Each row is a point on a tangle of strands that fork and nearly touch. The rows are in no order.
In the rows, 128 means zero.
Two points are linked if the straight distance between their rows is under 130. Some points are linked to none.
K_622: [167  93 128 102  69 130 163 113 131 187 179 160 139 156 113 122 163 117
 120 139  99 129 118 117 156 103]
K_760: [100 138  99 130  99  94 111  85 131 167  85 207 142 127 142  64  93 148
 135 143 162 117 136 147 127  95]
K_217: [ 91 113  66 119 113  84 115 125  82 166 143 139 159 152  81 118 129 130
 118 107 110 130 107 114 140 200]
K_202: [125 107 137 114 149  59 101 130 110 141 165  87 181 141 120 147 152 125
 145 151 112 160 141 120 178  98]
K_646: [121 163 145 188  72 151 102 107 101 166 115 113 149  83 125 118 126 142
  75 109 142 145 116  74 150 142]
K_119: [115 137 116 119 124 119 114 129 136 118 146 136 105 116 126 138 135 127
 107 116 118 130 171  80 166 172]
K_715: [114 131 125 110 149 157  73 172 154 127 106 100 141 176 111 102 157 110
 122 140 155  94 139 105 124 169]
K_462: [ 86 130 124 161 173 110  88  63 114  87  71 136 155  70 113 154  64 180
 130 137 125 184  85 152 140 124]
K_166: [138 137 126 143 115 158  82 157 166 119 128 165 177 139  91 131 145 111
 153 145 156 152 119 179  75 146]
K_899: [121 141 156 141 172  76 131 125 134 156 135  90 172 136 155 150  91 132
 193 149 136 197  57 191 112 128]
K_64: [143 143 111 163  83 173 145  69 107 134  96 139  79 119 151 100 118 166
  96 117 127 112 119 106 123 138]
K_750: [174 113 137 134  96 183 126  73  64 125 125 123 127 126  86 161 143  87
  42 104  76  75 123 107 140  78]
K_708: [ 95 125  77 103 110 124 117 129 113 162 136 210 161 142  61  99 116 134
 136  82 138 119 104 130 127 181]
K_927: [109 102 144 139 173  81  87 103 118  84  95 132 134  69 123 183  96 158
 158 132  93 182  89 200 129 152]
K_534: [115 138 115 143 158  89 160 144 134 135 103 124 158 106 126 139  90 138
 178 142 162 160  53 190  84 167]
K_157: [110 152 126 119 108  82 137  96 136 152 125 148 135 111 167 133 109 131
 160 153 127 179 145  98 184 116]
K_575: [138 130 111 141 143 133 106 155 163  78  68  86 100 126 143 142 101 122
  98 164 141  67 118 153  88 165]
K_773: [161 126 106 143 149 141  97 128 106 115 122  74 147 169 105 166 128 108
  87 118 102  61 114 126 116 130]
K_639: [143 116  90 129 131 107  88 118  92 135 108  93 146 146 102 151 138 126
 108 118  99  87 109 103 143 198]
K_293: [160 150 136 161 151 147 130 113 116  76 129  84 141 139 116 199  99  89
  97 107  98  74 126 152  76  98]
K_380: [123 127 137 111  78 121 154 122 152 222 169 184 116 143 127  75 141 116
 131 109 138 142 114  93 145 132]
K_21: [100 116 137  54 175 126 123 153 151 134 102 174 108 132 137  69 142 140
 176 113 171 123 168 113 138 133]
K_347: [159  94 113 113 114 148 117 100  89  94 142 151 119 135  87 184 138 104
  85 122  64  98 150 130 146 105]
K_49: [156  83 112 123 163 121 129 128  95  94 132 138 147 119 105 186 122 129
 130 118 113 119 128 167 117 105]
K_576: [153  75  82  82 142  95 161 132  95 144  83 143 138 130 131 132 117 142
 145 155 140  84  98 142 136 146]
K_872: [158 115 181 140 121 127 169 122 122 170 179 118 137 150 124  82 145 147
 134  94 163 126 148  94 114  85]
K_37: [145 153 156 141 160 105 162 124 155 159 180 102 164 123 135 153 142 118
 180 121 127 200  95 163 124 138]
K_487: [121 151 167 129 125  64 117 116 126 149 144 106 201 111 123 135 119 141
 144 152 140 187 139  78 193 127]
K_923: [132 159 175 174 100 210 105 123  83 116 151 136  78 104 132 148 134 102
 107  77 134 127 171  55  80  93]
K_746: [109 150 130 120 148 110 162 145 157 117 156 169 149 114 115 119 106 119
 166 123 174 171 148 138 115 149]
K_523: [109 177 123 112  95 166 101 134 141  73  54 159  84 123 145 119 105 124
 139 161 153 103 162 120 102 174]
K_146: [177 118 112 119  54 162 132 113 115 143 118 121 137 152 130 130 161 115
 106 168  91 120 127 121 161 120]
K_324: [115 210 129 143 106 175 123 124 170 145  99 179 150 106 118  86 111 152
 174  74 158 148 128 140 111 166]
K_79: [122 144 139 143 141  63 124  79 124  93 129  90 166 106 124 160  90 169
 115 160 107 178 133 112 188 152]
K_827: [122 125 136 140 142 105 126 150  81 111 161  69 172 142 114 186 161  87
 130  98  51 127 147 167 163  78]
K_394: [122 111 125 133 109  96 155 167  93 182 194  79 162 146 118 137 165 105
 106  95  67 129 123 128 174  77]
K_276: [108 137 187  92 143 151 130 145 154 124 152  92  72 171 178  48 205 150
 141 156 143 128 128 137 111  93]
K_216: [133 136 146  91 121 142 120 169 162  65  67 135  78 127 129 104 121 116
 115 185 161  68 142 146  93 184]
K_824: [115 173 109 144 120 168 144 140 177 134  90 170 102 101 155 133 111 145
 179  98 141 153  99 161 107 194]
K_528: [ 79 166 131 175 151 122  76 122 131 105 147 101 127 101 146 172 117 123
 162 105  96 206 141 123 147 134]
K_155: [137 151 153 145  93 161  92  86 110 125 167 117 122 107  89 177 129  62
  34  98  60 112 127  92 108 100]
K_697: [ 93  94  83  95 105 117 112 110 126 172 111 224 129 151  98  69 116 158
 125 104 151  97 136 128 129 124]
K_544: [117 122  95 129 119 128 189 144 135 200 172 112 125 172 155  57 145  91
 124 137 151 128 101 127 107  95]
K_839: [132 130 141 161  93 132 115 158 116 210 149  94 166 130 124  98 152 137
 104  99 156 126 105  72 142 144]
K_85: [141 130 144 152 125 214 119 134 108 104 140 121  67 136 149 166 141 106
 137  62  90 108 155 106  99  82]
K_425: [162 131 173 131 137 141 161 113 156 146 184 159 145 120 106 130 135 141
 145  91 155 166 151  95 130 143]
K_863: [122 157 112 144 159 145 133 140 178 109 129 134  81 120 137 151 128 127
 128 107 126 127 139 134 113 199]
K_192: [159 138 140 138 106 116 200 117 114 109 132 111 173 134 157 165  98 123
 157 174 126 164 126 150 140  66]
K_593: [152 144 133 178  80 126 171 115 118 115 162 100 166 121 126 137 116 121
 102 152 138 147 142 126 129 109]
K_36: [117 145 167 105 103 164 132 143 138  82 128 131  46 164 167 101 181 154
 156 168 137 135 160 144  93 108]
K_518: [124 199 127 200  94 175 125  69 107 127  81  91 103  94 145 117  88 129
  79 115 135 132 109  75 127 159]
K_310: [129  93 154  85 139  99 148 128 138 143 153 113  96 166 116  48 155 158
  82 139 149  86 155  82 155 145]
K_886: [122  96 131 137 118 137  96 133  87 110 154 120 107 116 115 160 147 105
  75 106  83 107 189  83 157  75]
K_279: [141 110 148  93 173 172 154 157 154 128 140  65  77 158 167  95 181 130
 144 116 111 105 130 133 138 115]
K_82: [151 154 171 150 136 119 153 130 127 113 175  71 157 125 136 196 144 114
 153 110  71 180 121 149 161 106]
K_34: [112 122 154  63 199  93 141 132 160 154 142 196 145 120 125  95 113 115
 177 128 179 145 150 140 129 109]
K_881: [158  56 102 109 127 113 139 110 128 139 108 143 121 152 137 125 136 161
 105 135  93  65 125 187 143  55]
K_201: [ 93 153 124 138 145  76 109  95 164  98  90 136 153  89 126 136  73 173
 130 153 134 159 125 145 158 161]
K_475: [129 116 104 117 163 109  87 159 129  95  58 113 105  96 143 175 125 130
 143 146 111 100  92 158 118 186]
K_748: [ 84 133 103 121 123 122  85 164 176 140 117 131 165 165  96  53 151 140
 103 146 161 106 130 146 133 158]
K_25: [149 174 122 149 140 114 117  62  90  58 107  74 129 110 121 204  82  82
  71 147  74 106 112 147 102 129]
K_242: [145 132 111 141 164 101 224 145 129  88 152  67 145 132 140 136  92 123
 115 161 152 125 117 138 126 137]
K_565: [ 92 137 116 180 176 133 139 145 131 112 154  94 117 115 167 174 102 139
 180  96 118 181 119 147 115  81]
K_695: [140  42 110  45 152 122 153 165 133 150  98 163 117 133 128  97 145 118
 143 168 152  91  87 161 119 119]
K_808: [126 123  98 145 169 125 182 173 129 101 116 110 146 117 125 118  99 123
 141 141 182 114  97 165  74 148]
K_663: [135 102 168 136  83 142  94 176 126 198 157  70 116 160 127  82 180 147
  75 107 133  95 123  87 148 118]
K_51: [129 165 132 147 117 176  63 125 135 118 100 172 165 124  85 125 126 127
 147 102 156 129 141 112 111 160]
K_195: [130 167 140 189 125 178  94  85 108 113 151 129 119  92 108 166 118  94
  84  90 113 140 135  98  99 114]
K_63: [112 136 165  97 109 175  59 157 144  99 132 114  79 196 103 106 153 100
 108 146 142  85 154  88  92 145]
K_298: [114 153 184  91  82 130 164 138 180 188 177 152  92 143 123  36 166 133
 108 114 141 137 131  89 137 166]
K_635: [160  64 113  78 144 116 136 128 138 181 121 161 120 155 153 111 153 115
 151 153 117 100 101 173 128  63]
K_894: [133  92 123 113 144 146 120 149 151  80  93 189  72  81 141 156 121 146
 151 131 131 114 144 164  97 113]
K_332: [ 83 118 118 142  91 116  61 146 101 124 151 132 117 104 104 137 134 101
  61 127  95 119 175  52 167 135]
K_473: [ 85 166 120 145 127 135 120 128 116  98 160 180 139  96 114 163 113 109
 159 104 118 205 156 130 119 150]
K_102: [127 121 107 139 106 101 138  67 120 120 123 133 111  93 163 126 115 151
  95 146 105 148 152 108 181  79]
K_116: [125 166 145 139  77 175  74 115 127  95  97 135  87 151 125 118 135 104
  99 147 131  91 163  91  87 135]
K_903: [157 131 160 167 109 102 202 136 121 170 196  80 178 139 123 114 130 118
 113 121 145 147 125 117 133  78]
K_699: [154 158 117 184 157 127 173 118  98  80 131  64 140 128 124 179  67 128
 115 114 130 111 104 129 107 139]
K_698: [136 112  99 120 116 124 105 139 122 114  81 104 157 136 169 144 141 129
 159 189 119 137 124 156 145  82]
K_257: [137  94 101  93 142 126  96 168 111 114  65 144 139 101 158 178 145 127
 192 162 125 137  98 159 127 123]
K_844: [113 104  93 134 183 110 126 131 104 148 161 135 132 122 136 162 134 132
 167  84 114 156 125 141 119 113]
K_10: [130 145 122 120 111 131 116 155 203 106 112 157 166 139  93  79 136 128
 109 169 170 120 117 186 104 171]
K_254: [157 138 193  98  77 132 136 118 161 140 139 136 109 160 105  63 166 169
  95 142 155 111 149  86 143 172]
K_737: [154 100 144 135 131 146 118 138 141 179 136  82  88 156 155 108 169 159
 122  84 103  93 131 118 155  98]
K_126: [123 130 139 139 176 111 123 132 111  76 134 136 106  85 119 210  97 120
 163  99 107 165 104 181  85 189]
K_929: [125 103 139 124 181 107 140 151 167  83 121 187 100  58 109 175 106 139
 159 109 136 139 123 170  94 159]
K_327: [141 103 142  95 135 182 137 163 143  70 114 144  37 143 157 137 151 117
 145 142 112 100 155 158  91 111]
K_620: [ 87 124 122 104 157 117 146 135 149 151 124 162  61 135 184  83 122 146
 178 121 155 129 161 112 123  94]
K_822: [104 116  85 126 119 135 152 188 105 178 179  87 149 164 128  99 161  88
 129 119 113 125 113 113 141 117]
K_439: [149  86 119 153 125 136 106  71 121 118 101 131 108 121 141 123 131 182
  96 119  98 111 138 157 140  54]
K_491: [110 104  61 121 118  89 144 117  81 136  71 170 150 117 142 107  84 151
 149 151 169 117 127 128 126 115]
K_363: [138 134 141 116 172  82 203 113 170 139 142  95 144 126 169  99  95 130
 131 178 168 136  99 144 145 133]
K_207: [127 155 131  75 136 149 177 158 142 114  61 156 119 110 149 108 102 133
 189 144 186 123 132 115 117 180]
K_212: [140 111 103 138  76 149 112 125  72 144 113 123 158 133 147 116 145 120
 129 156 126 130 141  98 151  72]
K_161: [140  73 114  74 153  90 144 120 135 155 167 147 144 164  83  96 144 132
 104 131 139 105 138  99 156 144]

A fork is a point with three links. Follow the links from the first point to the second and name the forks in between, in order.
K_257 / K_844 -> K_347
K_324 / K_34 -> K_347, K_746
K_534 / K_462 -> K_242, K_293, K_487
K_439 / K_646 -> K_487

Follow the links from the first point to the second, and from the first to the third. Name the last point that the two ways share.
K_923 / K_21 / K_698 -> K_347
K_620 / K_85 / K_715 -> K_347
K_748 / K_903 / K_620 -> K_746

A fork is a point with three links, a tip a point with one. Leave the first point through the second and follow the links. Name the first fork or tip that comes.
K_697 / K_760 -> K_487
K_487 / K_157 -> K_293
K_146 / K_212 -> K_347
K_201 / K_462 -> K_64

Name the points in between on the shortest way along the links from the first point to the second, in order.
K_293 / K_929 -> K_773, K_639, K_217, K_708, K_697, K_760, K_491, K_576, K_695, K_635, K_881, K_439, K_102, K_157, K_487, K_79, K_201, K_462, K_927, K_126
K_544 / K_708 -> K_822, K_394, K_827, K_82, K_37, K_899, K_534, K_808, K_242, K_699, K_293, K_773, K_639, K_217
K_750 / K_575 -> K_347, K_886, K_332, K_119, K_863, K_824, K_324, K_51, K_166, K_10, K_748, K_715, K_63, K_116, K_523, K_216
K_161 / K_10 -> K_310, K_254, K_298, K_380, K_622, K_146, K_212, K_698, K_257, K_475, K_575, K_216, K_523, K_116, K_63, K_715, K_748
